Points on a hilly landscape, in no order, each with its height.
From any point a ball rolls to the lowest of the 2 points nearest to it. It stops when none of these is lower. Distance is the straight distance between rows; heights are no part of it.
Q_432 height 12.2: [107, 81, 119, 93, 114, 92, 77, 98, 78, 78, 100, 168, 62, 120, 127, 111, 77, 76, 65, 82, 62, 146, 128, 79, 145, 113, 99, 78, 78, 79, 124, 63, 119, 43, 98, 107, 140, 96, 102, 125, 69, 74, 104, 86, 90]
Q_981 height 52.7: [88, 95, 112, 135, 113, 126, 145, 49, 102, 102, 84, 111, 90, 119, 132, 100, 139, 115, 102, 71, 55, 92, 106, 62, 129, 105, 71, 77, 98, 97, 105, 107, 107, 71, 125, 104, 125, 80, 91, 106, 70, 114, 84, 93, 101]
Q_283 height 28.2: [109, 75, 80, 56, 26, 85, 82, 131, 80, 83, 83, 72, 99, 101, 141, 109, 71, 118, 120, 106, 161, 142, 72, 118, 101, 117, 111, 124, 127, 94, 107, 92, 87, 124, 100, 114, 111, 123, 145, 84, 146, 78, 115, 95, 72]
Q_287 height 42.2: [107, 90, 97, 100, 112, 96, 97, 104, 95, 68, 104, 126, 92, 109, 98, 99, 90, 94, 52, 111, 102, 122, 96, 71, 110, 91, 97, 118, 108, 87, 105, 96, 121, 100, 72, 107, 67, 90, 61, 95, 71, 67, 113, 91, 94]
Q_217 height 33.2: [90, 99, 113, 113, 125, 116, 135, 89, 102, 107, 93, 129, 94, 90, 94, 93, 127, 121, 126, 82, 104, 91, 86, 67, 99, 79, 98, 109, 95, 124, 104, 129, 119, 105, 118, 91, 66, 65, 95, 95, 91, 127, 85, 121, 90]
Q_227 height 38.2: [87, 117, 78, 99, 110, 112, 78, 116, 100, 58, 120, 34, 92, 99, 54, 89, 81, 96, 76, 114, 114, 83, 91, 87, 78, 69, 94, 128, 106, 95, 106, 77, 91, 97, 109, 108, 48, 108, 63, 108, 78, 76, 74, 72, 101]
Q_666 height 48.6: [110, 89, 88, 92, 93, 50, 105, 147, 116, 91, 112, 98, 69, 51, 78, 66, 100, 25, 112, 107, 143, 133, 120, 138, 101, 91, 134, 111, 86, 91, 90, 78, 126, 94, 91, 80, 97, 92, 131, 91, 113, 60, 106, 97, 119]
Q_319 height 18.6: [112, 81, 86, 43, 53, 86, 66, 113, 80, 77, 107, 82, 100, 88, 124, 112, 50, 112, 116, 111, 146, 147, 81, 121, 122, 70, 132, 152, 84, 101, 104, 98, 102, 126, 76, 91, 78, 114, 120, 98, 131, 77, 130, 88, 80]
Q_547 height 58.2: [112, 92, 109, 83, 92, 79, 108, 96, 104, 91, 115, 125, 111, 85, 111, 93, 97, 89, 102, 98, 108, 144, 112, 98, 113, 79, 130, 120, 79, 92, 120, 94, 111, 87, 79, 84, 135, 103, 114, 113, 100, 86, 143, 82, 109]
Q_850 height 27.6: [116, 99, 134, 107, 125, 110, 47, 98, 100, 87, 106, 113, 85, 130, 91, 126, 51, 89, 42, 100, 59, 67, 91, 136, 106, 102, 61, 70, 124, 106, 88, 87, 90, 123, 84, 93, 74, 120, 58, 112, 86, 97, 94, 87, 72]
Q_277 height 67.6: [93, 106, 123, 105, 126, 100, 74, 103, 122, 104, 97, 125, 100, 114, 84, 97, 87, 94, 93, 87, 90, 68, 89, 120, 103, 83, 86, 106, 76, 122, 114, 103, 96, 122, 68, 66, 92, 121, 77, 125, 90, 151, 136, 100, 58]
Q_316 height 9.6: [117, 100, 123, 64, 50, 101, 52, 82, 77, 118, 107, 119, 130, 131, 140, 118, 55, 127, 95, 109, 86, 98, 88, 111, 118, 128, 103, 85, 99, 96, 113, 93, 76, 100, 83, 121, 162, 139, 127, 105, 114, 116, 126, 99, 102]
Q_670 height 27.5: [101, 127, 84, 102, 97, 117, 69, 124, 98, 88, 100, 77, 99, 110, 86, 105, 76, 113, 69, 118, 101, 102, 90, 124, 68, 75, 100, 126, 117, 98, 91, 65, 104, 120, 101, 87, 37, 118, 75, 90, 78, 87, 88, 85, 81]
Q_159 height 13.2: [108, 113, 143, 101, 99, 128, 63, 75, 104, 85, 117, 102, 90, 138, 111, 109, 73, 107, 55, 106, 57, 56, 77, 93, 87, 103, 49, 64, 114, 104, 107, 89, 74, 102, 91, 112, 114, 118, 54, 122, 64, 88, 90, 82, 94]
Q_658 height 28.3: [96, 86, 128, 90, 105, 111, 111, 79, 76, 54, 108, 141, 76, 107, 125, 106, 90, 92, 77, 76, 61, 143, 113, 52, 139, 88, 100, 107, 84, 93, 124, 92, 129, 31, 104, 117, 147, 91, 104, 94, 66, 73, 92, 89, 100]
Q_458 height 69.5: [131, 120, 111, 115, 136, 138, 119, 100, 127, 131, 110, 65, 102, 109, 52, 102, 113, 146, 110, 90, 60, 75, 146, 74, 103, 72, 76, 119, 100, 105, 79, 111, 101, 137, 91, 113, 88, 96, 60, 73, 92, 121, 74, 144, 117]
Q_638 height 65.7: [90, 110, 103, 117, 84, 92, 144, 82, 116, 116, 117, 75, 94, 96, 97, 82, 133, 116, 126, 105, 70, 103, 140, 56, 123, 111, 109, 93, 98, 96, 90, 88, 95, 69, 137, 118, 132, 85, 108, 83, 89, 100, 83, 100, 171]
Q_309 height 52.2: [70, 85, 85, 150, 126, 103, 140, 95, 117, 119, 87, 128, 91, 96, 121, 115, 131, 70, 107, 70, 105, 77, 81, 108, 95, 130, 81, 44, 93, 117, 105, 130, 104, 89, 150, 97, 110, 69, 112, 126, 108, 142, 97, 111, 63]
Q_389 height 37.9: [113, 126, 102, 70, 23, 87, 52, 135, 84, 95, 121, 103, 103, 131, 126, 127, 56, 128, 67, 135, 77, 118, 111, 87, 110, 99, 110, 139, 118, 77, 94, 43, 111, 104, 125, 98, 67, 134, 93, 63, 80, 75, 95, 95, 128]
Q_133 height 41.2: [96, 99, 125, 114, 107, 126, 137, 81, 81, 82, 100, 155, 71, 114, 131, 107, 105, 110, 93, 88, 68, 123, 91, 61, 103, 78, 97, 91, 97, 98, 120, 107, 130, 53, 113, 99, 130, 75, 90, 83, 60, 98, 85, 104, 88]
Q_683 height 11.6: [87, 108, 98, 109, 85, 86, 92, 107, 100, 123, 92, 136, 100, 120, 112, 105, 113, 72, 89, 100, 99, 56, 57, 113, 65, 130, 79, 47, 106, 93, 111, 96, 73, 112, 111, 87, 127, 99, 101, 117, 102, 117, 129, 73, 104]
Q_365 height 60.6: [90, 82, 60, 62, 63, 79, 142, 110, 99, 98, 105, 139, 127, 84, 134, 62, 131, 69, 131, 106, 132, 118, 76, 117, 32, 75, 117, 103, 88, 97, 112, 100, 82, 83, 86, 77, 122, 89, 111, 127, 132, 61, 124, 66, 123]
Q_101 height 77.7: [78, 111, 60, 122, 96, 103, 121, 95, 99, 135, 80, 91, 149, 97, 109, 101, 145, 118, 133, 118, 127, 65, 80, 102, 28, 103, 108, 66, 118, 110, 98, 103, 62, 96, 115, 107, 115, 102, 124, 97, 129, 126, 76, 108, 119]
Q_325 height 29.8: [119, 114, 86, 95, 121, 131, 73, 80, 91, 88, 101, 70, 115, 89, 93, 131, 69, 122, 97, 112, 113, 97, 97, 127, 112, 106, 113, 118, 137, 113, 79, 113, 86, 138, 88, 105, 55, 113, 114, 78, 129, 87, 76, 127, 79]
Q_920 height 42.5: [102, 121, 115, 121, 142, 116, 120, 96, 109, 88, 105, 113, 66, 77, 70, 97, 97, 97, 101, 79, 78, 107, 127, 83, 109, 69, 85, 119, 97, 117, 94, 96, 126, 91, 109, 72, 62, 88, 82, 88, 82, 79, 75, 122, 91]
Q_41 height 43.0: [73, 94, 103, 126, 121, 106, 116, 97, 100, 110, 81, 129, 81, 106, 110, 108, 128, 109, 111, 86, 102, 54, 72, 74, 105, 121, 67, 69, 100, 116, 98, 133, 113, 104, 132, 91, 66, 76, 100, 101, 93, 145, 87, 119, 66]
Q_161 height 70.2: [101, 120, 109, 119, 121, 106, 137, 62, 128, 133, 111, 59, 132, 87, 88, 70, 137, 131, 136, 116, 85, 69, 140, 70, 97, 96, 98, 95, 113, 96, 94, 105, 60, 82, 112, 114, 115, 99, 88, 96, 97, 97, 70, 101, 172]
Q_633 height 47.2: [95, 91, 100, 106, 141, 97, 127, 76, 109, 107, 113, 102, 128, 95, 75, 70, 126, 76, 111, 90, 109, 82, 93, 88, 66, 56, 103, 93, 57, 125, 125, 131, 84, 79, 78, 110, 115, 92, 78, 145, 84, 104, 116, 79, 113]
Q_204 height 39.1: [122, 111, 114, 87, 107, 130, 63, 85, 75, 83, 115, 59, 102, 110, 82, 136, 58, 126, 84, 102, 88, 98, 93, 110, 139, 115, 96, 109, 119, 84, 86, 91, 95, 117, 98, 127, 94, 119, 116, 92, 109, 97, 86, 106, 97]
Q_846 height 24.4: [115, 117, 132, 68, 36, 98, 53, 95, 73, 103, 121, 124, 120, 126, 142, 117, 66, 142, 94, 121, 88, 97, 96, 67, 137, 113, 107, 104, 101, 68, 102, 74, 102, 92, 106, 116, 101, 124, 97, 82, 87, 97, 114, 97, 119]
Q_634 height 46.9: [115, 115, 89, 109, 78, 101, 72, 148, 102, 105, 94, 61, 72, 120, 91, 120, 76, 93, 64, 112, 69, 127, 134, 139, 125, 133, 106, 111, 131, 80, 69, 40, 129, 117, 136, 91, 85, 103, 106, 73, 100, 90, 82, 95, 96]
Q_719 height 47.7: [105, 108, 112, 93, 93, 101, 91, 94, 96, 92, 115, 64, 109, 103, 86, 108, 85, 121, 97, 115, 92, 84, 95, 83, 124, 99, 118, 114, 103, 99, 104, 112, 89, 97, 97, 121, 131, 119, 106, 85, 94, 102, 116, 104, 134]
Q_137 height 45.5: [87, 109, 100, 79, 60, 75, 80, 139, 103, 127, 77, 50, 75, 93, 78, 104, 106, 106, 169, 120, 140, 69, 101, 93, 123, 139, 95, 110, 106, 99, 91, 103, 102, 131, 128, 108, 102, 95, 146, 79, 122, 132, 115, 135, 108]
Q_748 height 22.0: [117, 77, 102, 99, 113, 115, 59, 92, 88, 61, 92, 135, 102, 122, 114, 130, 50, 101, 47, 104, 93, 109, 80, 147, 97, 104, 85, 90, 127, 116, 107, 108, 109, 106, 79, 83, 73, 117, 84, 126, 97, 88, 102, 83, 42]
Q_495 height 23.9: [107, 125, 115, 117, 115, 91, 108, 111, 119, 129, 104, 103, 73, 118, 83, 84, 104, 66, 80, 109, 72, 65, 106, 118, 77, 124, 87, 64, 114, 99, 77, 79, 90, 98, 110, 74, 125, 91, 104, 96, 94, 109, 109, 85, 126]
Q_462 height 70.0: [92, 104, 106, 117, 102, 80, 144, 115, 110, 121, 97, 99, 76, 77, 90, 66, 136, 77, 119, 84, 98, 117, 128, 74, 107, 110, 111, 93, 86, 87, 99, 86, 108, 73, 127, 92, 117, 76, 115, 86, 90, 90, 89, 101, 133]
Q_768 height 35.9: [111, 83, 77, 70, 45, 83, 90, 117, 83, 85, 81, 72, 94, 103, 133, 134, 81, 130, 116, 102, 127, 155, 114, 125, 133, 138, 105, 101, 135, 76, 96, 76, 103, 113, 122, 117, 111, 127, 153, 76, 146, 83, 80, 114, 91]
Q_894 height 65.0: [129, 113, 113, 106, 105, 131, 108, 95, 111, 103, 103, 79, 82, 123, 59, 121, 113, 138, 100, 91, 55, 88, 125, 63, 128, 113, 73, 128, 103, 88, 81, 120, 115, 131, 107, 124, 73, 90, 81, 67, 72, 100, 92, 147, 107]
Q_804 height 6.5: [99, 89, 58, 113, 117, 91, 82, 103, 118, 88, 83, 128, 112, 105, 107, 109, 84, 86, 63, 105, 124, 102, 85, 161, 54, 106, 103, 95, 123, 125, 93, 98, 101, 121, 80, 72, 61, 118, 96, 110, 123, 104, 99, 76, 41]
Q_285 height 74.2: [80, 97, 101, 119, 133, 87, 113, 108, 123, 121, 87, 76, 61, 77, 95, 81, 129, 75, 120, 73, 82, 100, 150, 78, 156, 148, 76, 95, 88, 101, 95, 108, 129, 89, 134, 88, 94, 65, 118, 111, 97, 109, 98, 116, 105]
Q_949 height 49.1: [110, 103, 111, 82, 52, 70, 86, 96, 84, 71, 121, 78, 85, 112, 93, 113, 68, 110, 97, 85, 73, 156, 129, 88, 160, 111, 120, 120, 99, 90, 113, 54, 111, 66, 121, 116, 159, 136, 119, 88, 118, 77, 88, 96, 137]
Q_851 height 32.7: [84, 115, 103, 87, 58, 100, 64, 108, 86, 129, 71, 82, 116, 123, 120, 120, 112, 152, 119, 112, 117, 72, 84, 85, 112, 133, 85, 96, 120, 84, 99, 101, 88, 133, 97, 110, 92, 129, 102, 71, 102, 148, 123, 122, 70]
Q_323 height 18.2: [114, 88, 82, 103, 139, 109, 107, 78, 103, 86, 99, 102, 119, 86, 73, 108, 100, 108, 99, 100, 128, 95, 72, 109, 77, 86, 109, 110, 124, 123, 81, 138, 100, 114, 79, 120, 57, 99, 87, 83, 111, 81, 69, 116, 85]
Q_250 height 46.3: [78, 100, 72, 82, 73, 117, 105, 88, 81, 106, 82, 60, 140, 132, 101, 112, 118, 144, 121, 99, 109, 85, 54, 76, 66, 98, 98, 87, 96, 107, 124, 156, 76, 108, 95, 136, 138, 117, 104, 87, 96, 151, 114, 111, 86]
Q_85 height 36.7: [80, 85, 98, 91, 86, 99, 114, 73, 90, 114, 100, 103, 123, 117, 124, 113, 122, 107, 118, 99, 105, 74, 40, 68, 89, 100, 101, 77, 75, 95, 124, 146, 78, 103, 102, 136, 134, 80, 103, 97, 103, 138, 125, 93, 102]
Q_799 height 48.9: [119, 128, 99, 99, 56, 109, 63, 145, 94, 117, 88, 62, 68, 139, 68, 137, 89, 115, 83, 107, 57, 99, 131, 111, 122, 157, 84, 106, 136, 72, 72, 63, 131, 120, 136, 107, 101, 105, 104, 58, 92, 125, 95, 130, 99]
Q_408 height 48.7: [101, 114, 128, 107, 107, 98, 83, 110, 119, 170, 93, 106, 93, 122, 93, 102, 126, 98, 119, 125, 71, 37, 109, 82, 119, 126, 61, 72, 108, 109, 76, 122, 95, 131, 114, 76, 94, 67, 90, 75, 91, 144, 120, 120, 116]
Q_146 height 51.7: [102, 112, 80, 93, 115, 107, 90, 119, 109, 136, 90, 48, 104, 84, 74, 108, 121, 119, 145, 116, 132, 78, 121, 103, 122, 132, 95, 114, 107, 93, 71, 116, 94, 153, 109, 107, 61, 99, 100, 73, 128, 128, 91, 140, 103]
Q_621 height 17.5: [84, 111, 69, 99, 94, 93, 88, 105, 108, 100, 95, 109, 122, 97, 109, 82, 100, 110, 82, 121, 121, 101, 98, 134, 53, 75, 113, 114, 132, 105, 91, 75, 89, 107, 83, 66, 57, 119, 91, 92, 118, 88, 94, 81, 93]
Q_497 height 41.1: [103, 130, 100, 96, 43, 111, 56, 119, 94, 119, 88, 62, 114, 133, 94, 125, 92, 142, 86, 112, 75, 88, 119, 99, 107, 126, 91, 119, 129, 63, 91, 68, 92, 140, 110, 95, 89, 138, 80, 60, 91, 126, 107, 116, 94]
Q_27 height 65.3: [69, 91, 83, 89, 76, 98, 126, 118, 85, 75, 111, 113, 91, 72, 128, 67, 109, 52, 136, 109, 151, 110, 58, 106, 51, 82, 112, 98, 91, 109, 110, 100, 89, 64, 124, 88, 117, 72, 142, 122, 129, 58, 93, 69, 125]
Q_96 height 45.4: [120, 85, 88, 88, 92, 108, 122, 104, 70, 58, 115, 87, 83, 59, 89, 107, 90, 105, 108, 96, 118, 147, 120, 104, 124, 81, 122, 147, 91, 98, 84, 95, 133, 102, 101, 103, 53, 80, 115, 74, 111, 48, 70, 130, 108]
Q_718 height 53.7: [94, 94, 100, 114, 98, 113, 135, 66, 119, 117, 126, 95, 126, 98, 106, 94, 124, 98, 116, 78, 74, 84, 113, 87, 81, 72, 123, 96, 67, 107, 136, 125, 73, 71, 89, 111, 177, 100, 90, 131, 88, 115, 125, 72, 140]
Q_185 height 63.6: [71, 93, 90, 116, 116, 92, 97, 90, 96, 107, 80, 113, 115, 107, 123, 93, 120, 96, 111, 72, 107, 89, 92, 112, 93, 114, 94, 87, 74, 108, 137, 112, 87, 115, 86, 77, 112, 111, 104, 151, 110, 147, 148, 84, 52]
Q_914 height 32.5: [87, 115, 100, 129, 131, 110, 117, 118, 118, 116, 100, 85, 84, 94, 55, 74, 118, 68, 90, 81, 99, 77, 97, 137, 46, 94, 103, 68, 104, 117, 99, 93, 95, 94, 94, 84, 118, 99, 110, 135, 100, 122, 92, 87, 88]
Q_478 height 42.3: [105, 75, 105, 67, 47, 74, 96, 118, 75, 71, 99, 81, 76, 99, 111, 121, 76, 102, 120, 91, 113, 169, 120, 110, 162, 128, 118, 133, 114, 86, 102, 67, 117, 93, 130, 112, 120, 121, 153, 95, 134, 63, 84, 107, 106]
Q_17 height 40.4: [96, 100, 112, 99, 132, 119, 121, 73, 97, 78, 124, 95, 100, 76, 93, 70, 96, 85, 115, 111, 113, 80, 76, 85, 64, 50, 109, 101, 87, 114, 114, 121, 73, 59, 86, 101, 123, 89, 97, 129, 98, 65, 97, 73, 131]
Q_336 height 71.6: [108, 104, 144, 107, 111, 105, 82, 93, 102, 114, 102, 139, 88, 99, 102, 110, 75, 90, 113, 80, 94, 96, 85, 117, 127, 100, 102, 93, 79, 128, 99, 133, 102, 108, 88, 83, 116, 91, 125, 103, 93, 131, 123, 131, 85]
Q_385 height 49.5: [122, 90, 91, 131, 144, 126, 119, 94, 99, 67, 99, 99, 79, 66, 80, 115, 93, 108, 85, 77, 90, 122, 127, 123, 127, 100, 96, 122, 104, 102, 74, 98, 138, 89, 104, 91, 55, 83, 103, 90, 99, 72, 65, 129, 71]
Q_522 height 20.8: [111, 90, 113, 70, 65, 95, 41, 107, 88, 106, 90, 104, 112, 132, 104, 134, 63, 113, 74, 92, 89, 100, 102, 133, 133, 142, 102, 84, 113, 86, 103, 92, 103, 127, 85, 119, 130, 146, 111, 92, 105, 137, 133, 107, 64]
Q_791 height 74.1: [80, 113, 89, 102, 101, 102, 126, 80, 119, 135, 82, 73, 162, 109, 103, 80, 146, 136, 126, 123, 109, 85, 107, 81, 50, 91, 109, 87, 105, 92, 99, 100, 54, 98, 82, 133, 122, 111, 88, 94, 117, 123, 86, 95, 145]
Q_681 height 85.7: [88, 84, 89, 120, 111, 81, 112, 116, 123, 151, 77, 136, 114, 100, 97, 95, 133, 69, 142, 96, 131, 69, 55, 127, 45, 89, 107, 67, 81, 129, 111, 132, 83, 120, 106, 91, 109, 84, 109, 107, 125, 145, 116, 104, 84]
Q_345 height 52.5: [89, 104, 119, 94, 102, 129, 117, 87, 89, 77, 116, 131, 80, 116, 102, 93, 104, 107, 88, 92, 80, 99, 51, 43, 86, 64, 93, 86, 79, 107, 126, 131, 119, 63, 100, 124, 114, 70, 75, 95, 52, 90, 101, 94, 96]
Q_835 height 53.1: [120, 59, 75, 104, 133, 94, 100, 87, 98, 48, 108, 119, 102, 76, 99, 109, 87, 69, 34, 105, 106, 145, 117, 109, 106, 88, 120, 106, 96, 91, 98, 115, 133, 84, 61, 109, 91, 90, 73, 112, 90, 52, 105, 89, 87]
Q_223 height 55.5: [106, 79, 87, 76, 58, 74, 111, 85, 91, 64, 113, 100, 110, 105, 104, 104, 85, 107, 87, 93, 79, 171, 112, 92, 132, 98, 137, 130, 86, 82, 121, 90, 110, 62, 83, 102, 162, 128, 104, 97, 98, 77, 108, 71, 118]
Q_549 height 38.4: [89, 106, 80, 141, 138, 95, 117, 125, 120, 118, 87, 71, 87, 61, 53, 76, 116, 64, 113, 90, 120, 101, 120, 148, 68, 97, 113, 90, 107, 113, 70, 88, 113, 96, 99, 88, 83, 103, 113, 117, 125, 104, 75, 100, 83]
Q_357 height 69.4: [77, 87, 86, 91, 77, 88, 127, 88, 76, 54, 101, 109, 89, 57, 137, 73, 96, 62, 124, 87, 135, 134, 96, 114, 84, 96, 113, 104, 81, 102, 120, 95, 104, 51, 111, 84, 137, 85, 153, 132, 119, 57, 105, 73, 95]
Q_413 height 74.3: [94, 73, 85, 115, 132, 88, 126, 75, 87, 61, 93, 141, 91, 59, 130, 87, 105, 38, 92, 95, 125, 115, 101, 121, 89, 107, 101, 85, 90, 106, 119, 119, 123, 60, 91, 77, 122, 78, 117, 143, 115, 60, 107, 83, 78]
Q_441 height 40.3: [95, 136, 146, 91, 70, 107, 83, 104, 101, 147, 107, 98, 83, 133, 109, 108, 102, 117, 117, 122, 57, 41, 102, 53, 117, 127, 57, 72, 102, 93, 93, 107, 101, 97, 137, 86, 112, 81, 84, 63, 56, 130, 109, 114, 130]
Q_689 height 48.5: [93, 94, 72, 92, 124, 78, 95, 136, 122, 106, 79, 70, 97, 71, 74, 89, 112, 94, 128, 107, 159, 100, 85, 118, 108, 112, 110, 122, 98, 100, 87, 109, 104, 145, 90, 102, 45, 107, 105, 106, 123, 117, 101, 114, 70]
Q_731 height 24.5: [91, 97, 109, 102, 62, 107, 99, 91, 87, 119, 110, 142, 121, 137, 135, 114, 110, 97, 95, 100, 96, 75, 65, 92, 73, 115, 97, 59, 81, 91, 128, 117, 84, 96, 114, 106, 150, 78, 108, 104, 84, 126, 129, 82, 104]
Q_213 height 59.0: [73, 85, 86, 131, 147, 106, 125, 76, 109, 96, 81, 104, 111, 88, 120, 112, 118, 81, 93, 58, 106, 78, 87, 122, 104, 116, 78, 66, 85, 129, 127, 137, 85, 98, 99, 105, 119, 96, 102, 159, 109, 135, 109, 104, 55]
Q_921 height 27.7: [114, 85, 121, 106, 114, 85, 83, 108, 102, 102, 93, 141, 70, 129, 123, 111, 87, 87, 53, 76, 64, 116, 137, 88, 141, 143, 78, 63, 112, 80, 102, 69, 117, 83, 98, 96, 112, 94, 93, 123, 79, 106, 106, 89, 86]
Q_990 height 61.8: [120, 71, 78, 98, 132, 114, 101, 84, 104, 57, 119, 91, 124, 61, 98, 90, 82, 86, 55, 127, 111, 132, 113, 139, 92, 55, 121, 132, 93, 99, 91, 102, 111, 87, 66, 96, 58, 81, 71, 101, 107, 39, 72, 85, 99]
Q_371 height 39.9: [83, 124, 129, 78, 83, 83, 61, 113, 99, 133, 84, 78, 101, 90, 114, 104, 91, 115, 150, 124, 130, 58, 83, 99, 103, 114, 94, 99, 103, 95, 98, 109, 82, 131, 104, 97, 115, 114, 124, 90, 118, 145, 125, 117, 103]
Q_704 height 76.4: [100, 107, 114, 126, 138, 79, 114, 88, 138, 123, 96, 98, 114, 99, 77, 55, 130, 107, 83, 103, 87, 86, 128, 84, 94, 67, 88, 99, 91, 96, 86, 75, 82, 106, 85, 82, 67, 108, 56, 121, 88, 109, 91, 84, 116]
Q_908 height 37.8: [115, 111, 79, 101, 83, 114, 109, 118, 64, 76, 124, 99, 96, 88, 95, 101, 86, 111, 103, 112, 109, 123, 107, 113, 101, 84, 122, 152, 115, 98, 69, 66, 112, 123, 106, 93, 40, 93, 107, 72, 107, 42, 59, 116, 134]
Q_235 height 43.5: [96, 92, 82, 111, 117, 65, 115, 126, 121, 110, 87, 95, 87, 58, 91, 69, 120, 63, 118, 81, 146, 120, 106, 136, 104, 121, 114, 96, 95, 96, 89, 94, 113, 121, 91, 81, 77, 95, 120, 111, 118, 96, 101, 96, 82]
Q_30 height 73.5: [100, 105, 134, 116, 157, 113, 107, 63, 138, 125, 105, 87, 117, 99, 72, 77, 120, 123, 118, 99, 77, 68, 118, 90, 102, 63, 72, 101, 94, 121, 93, 115, 72, 122, 73, 101, 80, 104, 62, 108, 91, 117, 88, 116, 114]
Q_816 height 29.7: [98, 132, 152, 94, 65, 130, 67, 99, 92, 109, 115, 96, 86, 146, 96, 112, 76, 122, 83, 119, 52, 42, 92, 68, 101, 112, 43, 78, 118, 88, 91, 101, 92, 105, 113, 114, 116, 101, 65, 76, 50, 116, 94, 117, 117]
Q_83 height 51.5: [112, 100, 92, 84, 68, 80, 97, 150, 102, 84, 109, 104, 82, 121, 91, 89, 97, 87, 55, 111, 86, 142, 102, 71, 97, 101, 105, 116, 107, 69, 106, 70, 125, 99, 101, 103, 88, 106, 71, 83, 70, 74, 114, 73, 105]
Q_124 height 53.6: [111, 91, 121, 74, 109, 67, 89, 124, 96, 82, 122, 114, 75, 60, 93, 84, 66, 55, 104, 108, 122, 134, 120, 91, 133, 68, 135, 125, 75, 97, 109, 72, 111, 93, 79, 79, 84, 88, 108, 98, 88, 65, 132, 89, 121]
Q_71 height 48.4: [127, 98, 102, 70, 66, 83, 59, 146, 81, 82, 112, 120, 87, 131, 134, 115, 56, 100, 45, 114, 79, 137, 127, 93, 131, 100, 112, 134, 102, 62, 96, 41, 126, 112, 114, 109, 48, 106, 71, 83, 68, 61, 105, 77, 107]
Q_742 height 30.2: [108, 107, 110, 97, 135, 98, 114, 69, 94, 85, 114, 131, 119, 71, 94, 84, 94, 93, 121, 123, 129, 72, 66, 94, 78, 56, 105, 104, 100, 128, 82, 123, 97, 100, 82, 97, 62, 79, 94, 97, 114, 72, 76, 100, 132]
Q_615 height 38.5: [117, 83, 93, 102, 104, 84, 76, 128, 99, 108, 80, 99, 72, 116, 111, 112, 92, 92, 45, 95, 82, 133, 129, 127, 141, 149, 97, 86, 119, 70, 78, 57, 128, 108, 110, 91, 80, 101, 92, 109, 96, 85, 99, 90, 82]
Q_194 height 57.1: [86, 86, 70, 92, 101, 79, 125, 95, 108, 111, 86, 121, 133, 72, 111, 70, 115, 66, 137, 102, 153, 115, 80, 140, 45, 80, 117, 114, 86, 117, 118, 114, 83, 96, 67, 80, 105, 107, 117, 137, 140, 92, 131, 78, 96]
Q_520 height 52.8: [91, 91, 76, 109, 151, 82, 137, 59, 100, 115, 92, 97, 139, 65, 100, 67, 141, 79, 130, 88, 141, 89, 97, 112, 58, 72, 111, 95, 74, 119, 108, 138, 73, 85, 74, 109, 95, 93, 106, 145, 132, 96, 87, 90, 101]
Q_486 height 59.5: [92, 94, 101, 111, 84, 99, 120, 59, 91, 98, 89, 103, 105, 119, 141, 104, 123, 127, 104, 82, 65, 109, 121, 72, 139, 116, 89, 88, 110, 82, 107, 78, 98, 81, 128, 95, 133, 102, 109, 96, 99, 104, 88, 92, 125]
Q_744 height 53.5: [86, 96, 88, 84, 99, 140, 91, 78, 101, 106, 92, 98, 141, 105, 88, 106, 113, 147, 118, 95, 117, 97, 62, 99, 58, 61, 116, 115, 88, 136, 112, 151, 79, 108, 63, 109, 116, 117, 97, 98, 110, 146, 96, 112, 68]
Q_326 height 78.7: [96, 84, 93, 142, 159, 81, 114, 96, 110, 69, 88, 131, 79, 47, 94, 68, 105, 31, 77, 77, 104, 111, 138, 131, 112, 110, 99, 77, 78, 109, 97, 109, 118, 60, 87, 84, 100, 82, 92, 141, 98, 74, 108, 96, 63]
Q_361 height 27.4: [107, 113, 78, 87, 79, 109, 118, 104, 90, 93, 116, 86, 125, 91, 91, 86, 96, 122, 98, 134, 115, 114, 87, 112, 38, 68, 130, 129, 131, 100, 71, 88, 79, 101, 91, 97, 68, 106, 98, 74, 115, 59, 63, 95, 143]
Q_620 height 82.0: [83, 95, 105, 127, 119, 102, 132, 108, 118, 157, 94, 103, 125, 109, 74, 97, 146, 93, 137, 116, 110, 46, 68, 93, 43, 86, 90, 50, 87, 121, 105, 132, 77, 114, 115, 116, 105, 95, 93, 92, 108, 143, 81, 111, 127]
Q_104 height 58.0: [105, 94, 97, 89, 142, 113, 110, 69, 103, 121, 90, 103, 132, 82, 103, 105, 106, 125, 135, 88, 124, 86, 74, 98, 87, 72, 121, 106, 76, 140, 104, 161, 77, 119, 60, 111, 101, 107, 108, 114, 112, 151, 125, 123, 70]
Q_366 height 53.9: [88, 111, 112, 104, 68, 101, 116, 110, 115, 98, 113, 67, 103, 116, 63, 88, 103, 106, 100, 92, 74, 110, 108, 71, 103, 86, 122, 105, 68, 105, 123, 101, 90, 72, 101, 119, 181, 112, 98, 96, 84, 114, 126, 87, 125]
Q_89 height 58.5: [133, 113, 89, 105, 128, 129, 101, 113, 98, 92, 109, 83, 73, 98, 72, 137, 88, 110, 85, 96, 79, 100, 130, 92, 135, 127, 78, 133, 106, 79, 66, 105, 132, 138, 120, 112, 36, 77, 88, 80, 99, 95, 77, 153, 92]

For each start below, name the point where the ball stops.
Q_277: Q_217
Q_27: Q_323
Q_547: Q_683
Q_30: Q_217
Q_223: Q_319
Q_689: Q_683
